Each row is a point on a tangle of strands that fork and nearly touch. The rows are in no order.
(in the rows, 128 means zero)
Points whose rows are less than 183 apart are linked; no others are. Some points are linked to none.
keti: [ 90 124  81 134 153  99 145 157 106 120 107 104  80 162 184 103 140 121
 126  81  96 122 158 123  98 157 190 157 122 137 135 124 140 149 103  95
 106 102  89 102 138 175  87 129 131  89 144 163 150 102 144 111 106 148
 118  99 125 171 135 138 113 180 147 129 154  69  73  97 124 112 148 151
 122 144 131 167 192]
mokor: [205  84 115 105 144 128  64 135 115 116 143 153 137 172  99  98 112  77
 124 132 113 162 112 157 114 172 101 113 131  99 164 107 150 171 125 153
 141 138 133 131  90 159 120  95  88 170 106 108 122 142 158 169 153 108
 104 111  87 123 140 160 151  66 108 155  87 169 145 163 172 161 122 145
 163 166 133 116 133]
vuvi: [103 186 129  97 159  93  98 178 123 166 125 111 107  97 147 203 124 182
 187  80  90 107 119 121 148 133  80 175 108 149 130 185 111 115  95 130
  98  82 136 128 163  81 115 179 136  67 147 132 140 158 119 155 155 119
 108 150 173  97 109 151 101 176 143 172 120 118 127  85 120 116 111 105
  75 130 114 113  95]
givir: [112  86  91 170 100 153 146 136 157 145  91 115  69 179 176  96 167  94
 104  41 117 164 142 147 139 147 153 121 142 114 129 144 130 134 109  88
  79 121  79 107 147 117 104 122 120  97 139 148 152 119 143 117  83 116
 107  99 135 164 111 153 117 111 116 118 160  77 127 109 145 123 127 151
 147 121 141 184 138]
tulan: [168 102 136 124 130 133 143  42 143 121 191 169 187  88  91 143 132 128
  92 154 181 103 116 152 145  81 161  87 114  99 125 129 156 155 175 132
 175 181 158 152  76  85 120 144 158 176  66 101 143 135 141  98 143 133
 162 176 106 131 107 107 182  97 130 120 138 155 129 152 116 151 122 140
 118 120 129 154 119]
magup: [ 90 177 123 116 155 105 127 156 125 161 113 109  88 103 173 180 130 179
 153  50  94 109 131 126 139 135 137 171 109 129 133 175 122 119 102  80
 102  86 108 133 170  69 114 174 151  61 126 131 159 148 138 135 137 144
 118 147 159 111 100 158  99 173 129 149 152  82 110  88 118 115 125 125
  90 106 130 135 109]
zofas: [136  66  63 160 130 125 151  58 174 161 154 135 102 138 123 110 111  84
 111 125 142 113 139 129 118 104 182  28 128 128 104  97 140 168 186  76
 146 141 119 128  64 113 131  77 145 121 104 113 127 118 155  63 138 123
 153 126 105 129  72 112 176  99 131  88 167 114  92 155  79 134 127 150
 119 144 120 137 178]
daga: [144 218 146 124  96 134 111 176 106 146  60 109 136 133  72 109 146 129
 182 197 147 153 105  87 129 130  41 123 139 159 121  89  81  57 113 170
 160 130 135 123 170 193 177  65 119 161 171 139  81 112  61 178 118 135
  72  95 120 117 174 145 101  90 103 132  85 197 147 170 170 138 107  85
 187 110 127  71 129]
neni: [124  35 120 136  95 199 111 154 145  76 139 152  66 202 149  75 115  77
  91  69  95 166 111 164 125 179 104 150 169 102 156 122 174 146 103 146
  68 141  98 143 123 120 127 134  68 149 129 138 124 126 140 130  93 130
  87  68 119 122 132 162 113 106 117 133 116 100 176 120 159 119 101 149
 173 123 146 155 110]
zufi: [175 111 134 121 129 134 114  69 127 148 167 163 189  89  98 155 128 149
  99 136 141 122 120 149 149 110 141 102 117 114 130 150 155 141 149 148
 153 159 158 147  98  76 116 148 137 159  82  95 143 158 141 117 147 112
 159 159 119 110 127 114 161  99 137 157 122 169 142 134 136 141 116 140
  98 130 137 145  94]
Rufuv: [190 101 131 144 106 150 111  74 128 139 136 138 164 136  88 105 134 110
  81 158 173 151 107 150 140 103 134  83 127 102 126 117 133 128 151 140
 166 170 137 135 102 106 141  73 123 196  99 112 126 141 124 120 135 109
 126 123 100 138 148 121 168  68 107 118 135 168 136 163 149 160 115 149
 148 112 150 137 128]
dizo: [163  52 116  97 138 164  79 160 135  82 148 147 101 191 128  80 102  59
 119 118  96 152 107 155  92 190  92 135 154 104 169  91 158 172 116 154
 105 126 118 145  89 163 134 105  78 160 126 122 108 129 162 165 130 123
  99  81  91 119 140 163 134  98 108 142  87 143 146 142 161 153 108 141
 183 160 143 103 125]
Guvo: [115 131 176 123 129 138 176  91 104  60 148 136 194  75 131 108 143 192
  48 143 188 108 141 144 141  80 176 158 109  93 113 137 143 167 146 117
 143 181 138 152 119  98 119 158 177 165  90 104 166 102 128  96 136 177
 211 168 110 159 112  84 131 176 134 108 156 106 128 118 135 150 172 148
  94 123 126 158 100]
Ruz: [197 145 126 113 174  89  81 117 118 167 133 133 163 130  83 138 120 149
 140 138 132 155 124 133 142 140 144  95 136 126 134 125 117 153 135 156
 173 126 171 106 123 148 115 100 125 147  98  93 118 141 152 161 156  90
 103 158 121 135 151 149 152  74 131 171 112 206 122 152 166 159 119 121
 132 156 119 118 143]
potus: [173 105 103 155  99 143 122  86 138 180 123 131 127 145 121 110 144  97
 101 114 146 161 121 126 142 124 144  73 150 109 122 147 123 126 150 114
 144 143 136 150 117  84 118 102 124 149 112 109 142 156 121 133 126  91
 129 121 114 140 120 134 145  72 117 127 141 146 146 146 148 142 108 154
 123 113 154 148 114]
bano: [129 158 109 139  89 131 132 103 130 195  81  99 111 117 158 131 173 167
 131  74 155 169 124 122 173 120 146 108 152 111 125 170  99 113 128  88
  98 114 122 133 180  61 125 149 165  96 131 126 164 157 120 120 104 110
 151 142 153 129 106 139 108 128 124 133 165 119 143 111 154 141 126 148
  96 106 152 161  80]
nebi: [ 85  96 106 140 107 166 151 190 141  92  84 108  47 191 183  90 133  92
 123  48  93 136 129 161  97 164 131 169 152 128 121 115 131 128  72 101
  62  95  91  74 155 188 100 117  92  90 164 169 133 100 133 123  65 146
  83  60 131 157 149 133  90 154 135 137 146  58 115 102 144 102 144 143
 177 119 137 164 179]
kitov: [137 198 106 141 130  84 118  83 144 231 102 115 117 116 116 139 126 160
 154 142 165 169 112 100 137 129 146  53 151 154 106 161  65 102 169 109
 143 103 164 107 181 122 143 111 141 116 122 113 111 163 125 159 119  98
 120 153 166 111 133 138 120  86 138 125 140 203 119 173 132 142 106 122
 118 118 136 114 123]
vot: [ 77 149  58 181  70 134 128 180 181 155  43  92  50 177 155  96 153  77
 183  81 120 168 126 113 118 145 105 110 181 148 103 109  58  79  92  64
 106  62  98  89 174 148 143  71  94  81 182 179  99 109 112 131  70 115
  60  66 151 137 116 150  89 101 128 114 165  92 108 134 110 109 109 105
 173 122 138 105 166]
femar: [149  66  69 180 104 122 122  49 178 186 156 147  94 154 123 105 130  59
 122 116 139 142 114 127 134 126 142  10 141 120 102 105 137 152 179  77
 145 150 120 138  71  79 143  65 126 142  99 110 115 151 153  81 130 103
 139 120  91 102  70 133 176  64 128  94 169 131 128 152  90 126 106 153
 114 146 140 144 143]
Setu: [174 143 126 129  88 138  82 125 130 171 107 142 114 135 115 146 135 135
 175 140 125 168 107 123 152 144  61 108 141 128 138 156 108  92 118 148
 132 128 147 148 159  96 151 119  99 134 149 120 120 182 124 177 120  85
 116 112 147  96 145 165 112  63 115 158 102 164 172 128 136 111  88 125
 117 112 145 107  83]
bizo: [138  36 102  96 123 167  90 155 161  81 161 160  59 207 158  86  96  30
 126  88  62 158 103 161 101 207  65 141 170 111 172 106 170 151 104 144
  78 126 111 136  90 139 122 120  55 136 115 132  81 130 167 151 115 124
  93  60  99  95 128 162 132 105 113 136  94 110 157 135 132 122 106 148
 192 161 145 105 115]
Zotul: [104 114 189 117 137 130 142 150  87  64 173 131 169 106 128 138 129 155
  96 141 122  86 139 136 130 117 117 187 110 114 123 126 151 152 130 163
 124 136 125 155  98 123 125 191 144 131 133 124 160 114 129 114 168 144
 170 153 114 132 120  86 124 188 133 128 120  91 145  99 127 127 155 121
 104 143 114 147 106]
sadok: [106 127 104 127 189  97 147 116 154  86 161 131 170 101  91 148  75 105
 175 227 122  69 135 107  72 103 115 126  99 152 101  60 108 121 138 168
 181 120 144 110  90 207 150  98 123 112 132 145  63  87 112 122 156 145
 135 140 124 131 123  98 176 150 146 103 105 135  81 165  50 112 133 106
 140 134  96  34 204]
Zokuv: [ 96 114  83 142 170  87 167 100 160 157 180 143  91 107 134 159  82 101
 165 117  79  83 130 115 102 124 184  87  97 166 105 101 124 138 152  91
 150 120 119 141  70 136 114 113 132  93 122 122 121  98 158  87 140 145
 151 139 131 123  89 113 168 146 139 114 155  97  70 131  39  97 136 140
  87 148  85  93 197]
vemo: [148 112 167 114 144 159 101 172  83  76 117 120 131 141 148 124 154 151
  96 107  99 144 152 148 156 147 130 188 139 121 155 164 161 164 100 175
 107 126 122 112 147 159 101 182 126 141 131 137 171 144 137 157 118 108
  99 141 107 153 150 145  96 153 147 158  88 118 143  98 209 142 141 127
 135 154 122 173 100]
San: [129 191 137 136 106 105 114 161 130 183  83 119 128 116  98 156 116 127
 202 174 125 149 112  89 128 142  50  94 137 176 124 108  76  60 123 152
 137 107 156 115 158 163 172  87 116 134 156 142  83 131 100 182 136 105
  85 123 140 104 149 148 105  87 122 141 103 194 138 164 117 131 102  92
 144 114 122  63 135]
zate: [153 168 186 103 118 137 112 169  91 111 115 121 178  83 113 155 150 192
 135 160 135 126 135 105 146 109  85 181 128 138 138 151 134 107 102 177
 136 132 149 129 157 123 124 155 166 143 144 108 137 150  92 148 136 111
 133 148 143 135 147 126  91 144 123 151  90 153 163 104 171 152 142 107
 112 133 123 125  69]
setar: [112 187 124 145 115 127 177  97 126 171  81 103 148 105 138 111 161 176
  96 139 191 140 158 104 140  92 169  93 135 129 105 148  97 115 148  80
 131 136 138 113 162 117 134 108 162 114 127 109 133 128  89 107 112 136
 164 148 145 152 114 120 117 132 124  95 179 150 123 137 137 149 151 132
  99 112 133 153 114]
Tidu: [145 166 163  96 147 121  97 164 109 139 112 110 134 106 138 173 135 179
 164 115 107 129 134 114 155 124  87 169 134 142 150 174 123 115  95 160
 115 100 142 117 177 119 118 166 146  99 149 120 140 173 113 157 135  94
 106 159 142 117 134 147  86 151 135 171  97 136 155  86 168 143 132 110
 110 136 126 126  86]
loba: [102 202  92 147 124  70 120  96 161 238 117 108  81 103 132 152 122 161
 201 112 131 144  97 100 143 138 140  68 144 164 111 160  73  89 152  91
 127  72 165 111 185 108 141 121 130  83 142 126 119 153 128 148 125 107
 116 140 169  90 113 150 132 107 152 122 152 163 107 159  87 134 114 111
 105 107 112  95 139]
nom: [ 80 131  94 144 158  91 161 138 104 124 118 106 106 146 170 111 125 120
 119 121 110 100 155 105 100 140 199 134 107 150 122 103 128 144 122  94
 128 103  97 108 128 176  93 103 137  97 145 142 146 101 124  98 135 159
 154 114 135 170 130 121 128 188 139 113 160  82  59 115  90 117 157 152
 110 148 127 139 201]
Rutu: [124 203 140 130 133 123 169  78 120 156 102 105 180  63 126 123 151 217
  97 178 215 129 158 112 135  66 180 101 132 135 110 148  94 120 152  93
 153 154 146 112 169 114 138 114 193 135 105  98 119 136  93 102 106 150
 174 180 158 156 120 102 124 132 118 102 156 181 111 157 157 136 142 128
  97 105 125 137 108]
Zoza: [106 174 107 148 112 115 149 116 124 181  93 107 127 113 148 130 165 166
 128 112 155 140 136 101 145 113 156 101 142 140 116 146  93 109 129  89
 114 103 135 119 172 112 121 122 155  92 141 122 145 133 117 116 111 124
 132 144 156 148 105 134 111 127 127 122 167 135 116 118 137 147 134 128
  97 104 135 145 122]
neb: [ 97  87  81 150  92 177 156 153 154 119  62 102  50 194 179  59 162  85
 103  38 115 179 138 147 112 159 162 136 160 117 116 119 128 129  89  80
  68 105  75  79 158 171 105  97  95 102 161 154 134 103 141 107  67 137
  78  66 141 177 129 141  98 144 122 125 156  66 111 113 155 118 144 146
 171 117 146 183 159]
kivi: [127 170 100 106 197  58 134 112 146 160 154 126 143  91  90 163  81 138
 167 170 123  92 151  99  94 116 170  81 114 177 107 100 107 124 150 125
 178 112 157 104 110 183 130 106 127 112 120 118  96 107 140 133 140 119
 118 172 148 125 123 124 167 122 157 135 115 183  66 170  89 110 128 118
 108 152  83  77 188]
noko: [121 122 144 117  77 180 127 156 137 129 102 130  96 135 165 158 157 134
 143  74 109 160 109 137 168 133  81 164 148 109 143 165 139 108  92 145
  80 117 110 145 160  69 136 180 122 110 157 138 158 159 120 136  86 123
 127 116 151 113 127 146  90 129 123 159 123  92 177  74 136 108 111 116
 122  93 152 154  64]
Negev: [115 174 161 105 173 107 168  93 111  87 150 122 175  52 133 128 123 209
  70 160 177 101 158 121 129  93 194 149  99 101 113 135 136 174 139 103
 156 162 130 139 139 103 118 160 191 130  90  89 157 102 132  98 137 174
 196 176 140 141 111  99 138 186 136 123 153 130  89 120 137 127 172 141
  72 135 108 134 125]
Vop: [172 167 110 133 127  99  97  95 126 216 113 121 134 137  97 121 133 140
 149 138 160 180 122 121 136 140 149  52 154 133 105 131  81 113 146 113
 158 124 158 119 144 135 147  78 122 144 107 108 112 159 136 169 130  82
 104 134 138 123 138 153 143  63 126 143 126 208 117 164 158 140 117 133
 130 129 140 114 136]
Dimo: [144  92 101 152  95 149 117 116 138 153 109 131 102 167 145 119 151  92
 119  92 126 165 127 139 136 147 135  99 152 118 132 141 123 129 128 108
 109 122 112 141 128 110 121 106 121 124 126 130 150 138 130 131 100  98
 113 108 122 153 120 153 125  84 118 136 131 119 152 120 152 134 120 146
 138 121 148 152 122]
ner: [109 199 187 109 156  99 146 151 112  63 135 121 218  55  98 140 124 202
 115 208 166  76 155  80 122  91 113 187  87 141 121 105 135 116 115 171
 156 141 138 114 147 176 137 137 148 146 139 111 101 103  82 144 148 166
 142 159 151 140 142  85 105 184 120 124 109 141 108 125 125 118 173 104
 109 140 107  89 134]
leni: [113  43 123 132  81 188 137 149 130  78 134 142 103 190 159  68 143  82
  58  97 124 144 139 154 114 158 147 145 149  88 145 123 161 156 130 120
  68 151  92 142 121 129 121 137 110 148 127 155 154 109 134 104 106 147
 121  77 112 149 137 106 123 139 118 105 132  66 162 113 168 131 114 137
 181 111 155 177 115]
Bafu: [148 124 134 118 124 122 116 107 137 164 149 153 148 115 120 180 138 146
 146 104 119 132 116 137 155 123 123 110 132 127 130 172 151 130 137 143
 132 133 149 157 115  76 115 157 139 122 114 106 157 170 140 131 143  96
 153 154 130 110 121 142 141 116 138 157 117 145 156 114 121 125 113 138
  84 131 140 133  84]
rif: [ 80  68 116 123 127 149 137 177 127  75 123 122  77 191 181  90 111  77
 120 106  83 112 138 153  97 158 139 174 138 141 137 107 143 145 100 128
  79 111  87 122 118 182 101 146 102 100 155 174 118  99 151 110 110 160
 121  64 124 141 145 113 109 174 133 114 132  41 127  96 116 105 134 127
 167 124 141 146 167]
suz: [104  91 163 130 132 141 138 152  97  85 161 133 126 132 154 144 132 135
  98 102  97 101 145 143 131 134 137 181 112 115 131 140 150 156 133 144
 104 123 112 158 101 120 114 194 134 118 130 146 166 116 151 125 149 139
 157 129 111 141 121 109 118 174 132 149 126  63 135  82 129 114 136 125
 116 135 121 157 117]
saka: [115 190 177 108 186  94 171 126 101  76 140 122 199  66 128 122 122 199
  93 190 175  86 155 106 121  91 171 170  97 130 122 121 135 153 122 148
 165 143 139 119 141 153 121 156 161 136 119  95 133 105 111 120 138 161
 159 182 136 150 145 105 128 184 130 126 130 142  94 120 136 130 172 123
  82 137 113 111 140]
tor: [ 94  82 148 122 147 144 138 106 159  45 197 138 193 113  77 151  82  65
 143 220 143  63 116 154 108  88  66 138  72 120 127  57 139 107 158 173
 158 146 142 153  42 146 175 127 125 148 129 149  69 103 128  97 176 159
 140 142  99 107 123  91 183 128 127  56 103 109 146 143  48 106 114  83
 164 115 114  78 155]
Bap: [149 181 122 144 127  85  93 115 154 207 130 124 126 117  84 164 113 113
 217 179 132 152  98 105 125 145  77  66 146 157 103 116  93  75 143 139
 151 106 167 123 138 144 175  80 107 145 139 118  65 164 132 178 143  91
 103 139 136  85 135 155 138  57 139 141  86 214 125 181  99 108 102 101
 137 129 119  55 144]
nisat: [140  93 157 132 118 142 166  70 115  82 172 153 186 104 114 102 138 154
  50 139 185 111 136 156 133  85 173 137 108  82 127 130 165 164 161 137
 136 185 140 151  99  92 111 155 162 175  81 116 174 120 135  90 143 159
 185 164 108 146 113  74 157 137 137 103 143 125 143 141 126 153 150 147
 122 119 131 179 109]
Pafom: [ 81 169 148 126 149 119 149 155 106 119 104  98  94 113 182 136 148 183
 112  56 108 114 152 120 135 133 171 180 109 110 125 172 125 148 101  79
  99 114  94 132 169  74 102 176 171  78 123 137 166 126 130 112 123 164
 147 139 137 142  97 153  89 196 130 150 164  56 100  85 136 109 157 140
  90 121 140 171 120]
fadi: [118 159 117 126 165  81 160 112 116 137 132 116 142 114 137 128 122 167
 118 135 137 108 155  99 114 118 190 119 113 155 119 126 130 149 129  97
 143 115 129 117 130 163 108 116 146 102 117 113 148 107 128 111 130 138
 154 147 146 159 125 112 137 164 135 114 153 132  73 126 116 131 155 140
  92 138 111 129 174]
votur: [114 144 151 136 120 129 148 131 117 131 146 132 148 109 113 162 123 138
 151 151 118 100 138 108 120 106 115 130 120 143 106 120 128  89 133 133
 128 130 128 142 113 130 142 137 129 112 144 130 124 115 109 129 139 126
 155 132 133 120 125 100 132 127 122 120 131 126 126 119  94 121 131 120
 113 121 134 101 131]
mago: [118  83  58 157 153 102 144  68 184 156 163 141  82 130 134 134  90  74
 137 129 100  84 134 119 106 124 195  50 116 153 113  90 128 177 164  78
 163 137 121 126  60 134 120  88 144 104 111 127 103 104 165  60 145 134
 152 122 116 124  75 108 176 129 137  91 161 102  86 148  45 110 139 145
 108 156  88 119 200]
ketep: [148 147 117 106 202  70 133  95 129 144 154 134 143  96 115 144  93 148
 133 145 133 107 151 111 114 107 201 104 107 155 129 127 138 158 150 117
 185 120 157 110 106 164 102 118 142 123 101 102 126 105 149 119 140 122
 134 175 153 142 129 116 150 142 149 124 131 179  62 147 117 126 148 141
  95 160  94 117 181]
doto: [175 105 148 118 100 162  93 136 117 130 138 138 146 118 109 148 150 135
 123 117 113 152 114 145 167 132  85 155 133 101 150 180 160 124 111 172
 126 150 141 155 131  67 125 171 133 152 121 108 165 170 136 128 128  94
 139 144 120 117 148 133 120 105 131 170  88 138 189 107 166 143 116 133
 108 134 138 153  44]
Mide: [177 166 116 149  85 127  70 120 136 210 111 131 115 153 105 111 136  94
 184 160 130 187  77 115 142 161  58  80 143 123 137 130 101  73 142 119
 159 127 144 141 153 100 167  77  82 155 146 128  83 169 122 181 121  95
 118  98 119  58 148 180 123  32 119 140 106 197 167 161 131 106  86 125
 143 104 150  89  86]
dumet: [156  77 147 121  75 175 114 116 101  78 130 132 149 168  97  72 135  81
  61 158 155 145 116 161 120 124 112 123 130  91 147 113 153 147 140 153
 135 171 111 149 111 124 141  90 118 196 117 138 139 114 114 113 145 157
 113  98  99 132 168 105 149 118  96  90 114 125 161 153 170 166 119 127
 193 115 155 160 117]
ludaf: [113 144 159 122  53 206 142 208 122  69  43 118  78 165 118  90 134  79
 153 140 124 134 105 100 122 140  34 181 173 117 123 110 118  70  66 171
 102 127  77 119 181 162 165 118  82 163 190 166  95  97  63 135  57 157
  68  48 118 101 151 152  84 115  97  99 114 138 174 124 172 104 107 105
 213 111 173 122 106]
temo: [ 73 168 135 132 135 114 155 192 110 102  84 109  83 134 206 123 155 166
 123  36 105 126 142 124 137 156 144 212  92 139 137 158 124 127  73  85
  78  93  82 101 195 127 103 178 147  84 140 152 148 114 130 125  92 167
 114 116 139 156 122 160  70 199 138 157 157  45  96  65 136 103 159 134
 114 108 138 166 148]
tuvet: [ 78 135 118 125 158 119 142 179 100  89  94 110  81 159 200 110 144 147
 111  65  83 129 150 124 110 156 165 198  99 139 136 144 147 145  82  96
  93  97  84  86 159 172  90 162 135  99 144 159 150 108 135 123  89 153
  98 106 128 164 138 143  91 199 145 148 145  60  76  85 145 107 156 149
 128 137 130 178 173]
sen: [135 146 199  89 169 125 131 139  92  78 173 129 199  49 115 176 124 189
 109 151 126  83 138 124 139  91 112 202 108 121 116 148 143 144 137 167
 147 152 147 148  99 104 121 191 148 142 117  93 152 124 123 132 173 132
 161 178 132 117 118  87 117 185 132 148 103 133 134 106 131 133 163 113
  81 151 101 117  77]
Bab: [152 149 194 108 132 141 128 146  97 103 140 144 192  75  95 171 135 172
 124 175 135  91 127 123 149  89  74 170 106 125 131 145 140 108 131 186
 141 162 158 132 113  98 137 166 142 168 133 108 128 141  99 143 157 117
 141 159 133 110 146 100 123 142 119 138  97 146 170 121 140 137 139 103
 104 130 114 113  64]
Zum: [171 163 110 140 111 102  74 114 144 194 134 142 126 149 100 142 108  85
 195 166 125 158  82 124 129 162  61  67 138 136 129 104  88  75 143 118
 155 121 149 139 115 124 166  65  87 160 139 121  62 157 135 175 138  86
 113 111 118  67 131 167 143  41 118 150 101 203 138 177 109 116  95 120
 138 132 122  53 121]
Nopes: [112  90 155 143  86 154 168  95 146 102 168 166 152 106 103 152 120 100
 127 169 143  85  96 124 131  80  83 111 118 114 110 115 157  87 162 139
 125 161 141 178  77  65 163 141 130 168 120 121 119 127 115  94 151 135
 169 130 101  80 113  95 174 109 117  86 149 103 171 124  67 104 105 109
 131 104 125 116  94]
Daz: [145 130 132 132  87 157  98 153 143 149 104 132  98 138 128 143 141 120
 176 109 100 164 112 128 154 154  71 136 145 118 151 147 126 100 104 154
  94 113 126 142 158  95 141 150 100 122 163 145 132 167 116 167  90 104
 106 120 147 108 135 167  94  78 125 150 113 130 164 105 138 106  97 130
 126 108 140 130  82]
lut: [127 142 136 111 183  88 130 138 138 131 179 137 168  96  89 180  90 123
 176 197 116  74 150 108  98 108  98 131 100 168 106  90 117 116 133 162
 155 123 153 126  82 174 142 122 110 113 138 127  81 109 124 144 162 114
 116 155 132 106 123 107 157 125 128 136  99 172 110 163  78 114 121  98
 122 154  85  51 164]
fis: [126  75 142 111 147 156 109 180 111  69 127 126  85 174 162 106 135 120
  94  81  77 150 146 160 124 166 135 194 145 126 151 141 176 174 102 158
  81 119 107 104 139 183 106 180 103 130 123 162 148 118 148 143 106 121
  98 105 115 150 156 142 105 161 141 156 102  85 137  94 187 123 129 139
 155 154 120 171 135]
pir: [ 88  54 140 117 143 142 141 175 113  64 153 139 100 169 172 113 116  99
 101  92  81  98 148 153 108 158 146 187 126 127 152 123 163 161 114 136
  84 124  99 137 102 149 110 178 110 107 139 164 147 103 157 127 133 143
 126  94 108 137 142 108 109 174 129 138 121  39 140  81 123 103 122 131
 140 137 134 156 140]
ligus: [188 119 129 101 168  85  75 150 106 123 140 136 159 135  92 137 116 118
 139 148 114 132 133 147 111 141 122 123 135 137 144 101 135 160 123 163
 148 124 144 118  99 179 121 102 100 145 113 103 124 121 146 169 157  94
 100 138 107 142 161 134 150  96 121 154 107 187 123 154 155 169 133 110
 150 164 123 107 144]
ran: [ 87 195 105 120 156  73 143 104 156 205 149 121 104  89 133 183  95 163
 183 116 116 103 118  95 125 112 168  85 132 175 111 154  84 106 149  84
 127  94 156 128 135 100 133 141 147  78 130 120 120 131 134 125 150 123
 135 164 153  92 109 133 136 139 141 129 149 141  90 140  71 108 117 124
  80 118  91  99 142]
Mafot: [ 97 156  67 132 167  69 134 114 145 207 147 143  67 116 140 164  96 117
 180  80  77  98 124 116 125 135 195  76 114 167 132 145 100 119 134  64
 141 100 133 129 118  99 101 118 130  76 122 132 127 122 159 112 145 134
 125 144 157 117  90 143 149 143 154 127 164 111  63 134  47 112 131 140
  86 145  80 122 174]
kel: [178 104 146 117  96 153 113  87 102  84 135 123 186 142  78  70 144  98
  53 172 200 149  93 164 129  89 136 115 114  83 149  97 142 147 158 153
 170 182 132 135 114 129 154  64 125 203  91 116 131 109 114 104 144 156
 107 120 103 148 170  97 157 107 100  86 114 156 138 180 178 190 132 133
 185 108 149 158 121]
sotu: [ 78  99 130 132 165 132 158 109 167  59 169 128 171 107  85 147  74  78
 151 231 130  58 132 124  95 102  92 154  89 140  99  58 123 108 153 159
 175 125 126 125  66 187 166 111 127 123 144 167  55  80 114  95 156 155
 152 132 121 116 109  92 171 161 137  71 119 105 112 149  28 101 131  94
 156 117 106  47 180]
zufo: [132 161 127 143  60 154 133 126 129 168  82 113 119 115 151 146 164 158
 151 101 142 154 106 119 171 118 103 132 152 128 133 170 115  84 110 117
 107 130 126 144 180  48 137 166 150 106 138 126 161 164 105 116 101 117
 158 122 157 114 123 147  97 117 117 137 150 111 179 104 140 122 109 122
 106  82 159 155  51]
res: [115 159 142 128 126 108 133 156 122 146 106 123 139 120 105 160 119 136
 189 171 124 125 132  96 115 133  79 128 125 162 115 112 101  81 119 147
 127 100 136 126 133 164 141 106 116 113 153 137 101 126 108 165 132 111
 106 131 140 121 148 124 114 119 133 140 115 168 132 140 104 123 116 105
 134 128 118  78 142]
Gobe: [131  51 135 132  68 189 130 129 103  74 124 143 120 189 132  43 145  80
  44 125 153 156 130 169 121 134 131 136 136  79 157 107 157 149 135 137
 102 168  95 152 125 126 123 128 121 167 117 144 147 105 113 110 126 154
 130  86  98 131 140  98 121 129 108  82 123  95 179 128 174 165 121 145
 198 111 167 171  95]
Munap: [163  91 164 121 117 188  88 141 107  94 112 137 140 138 127 127 152 145
  89  92 113 180 133 151 170 140 110 180 145  93 166 177 154 152 109 170
 117 154 134 115 168 104 110 178 127 154 119 123 168 167 141 139 102 109
 123 138 112 149 146 156 100 134 132 167  93 142 170  94 216 148 131 143
 130 142 130 182  67]
Zepe: [ 98  61 143 132 147 140 152 103 124  40 153 132 182 135 105  69 112 101
  61 173 164  90 140 175  97 123 173 137 105 107 134  69 159 174 170 134
 151 156 136 112  77 168 124 113 135 147 103 158 130  98 134  88 178 190
 172 130 104 160 146  67 153 182 135  54 134  81 114 130  89 142 170 125
 161 125 137 145 174]

A fork is a point with three links, a tip a point with one. Leave the first point through the second and follow the links. Name the first fork or tip that comes.
doto; Bafu => ner
dumet; kel => pir
neni; bizo => femar
fadi; ketep => tor
bano; zufo => San
Zum; Mide => Rutu
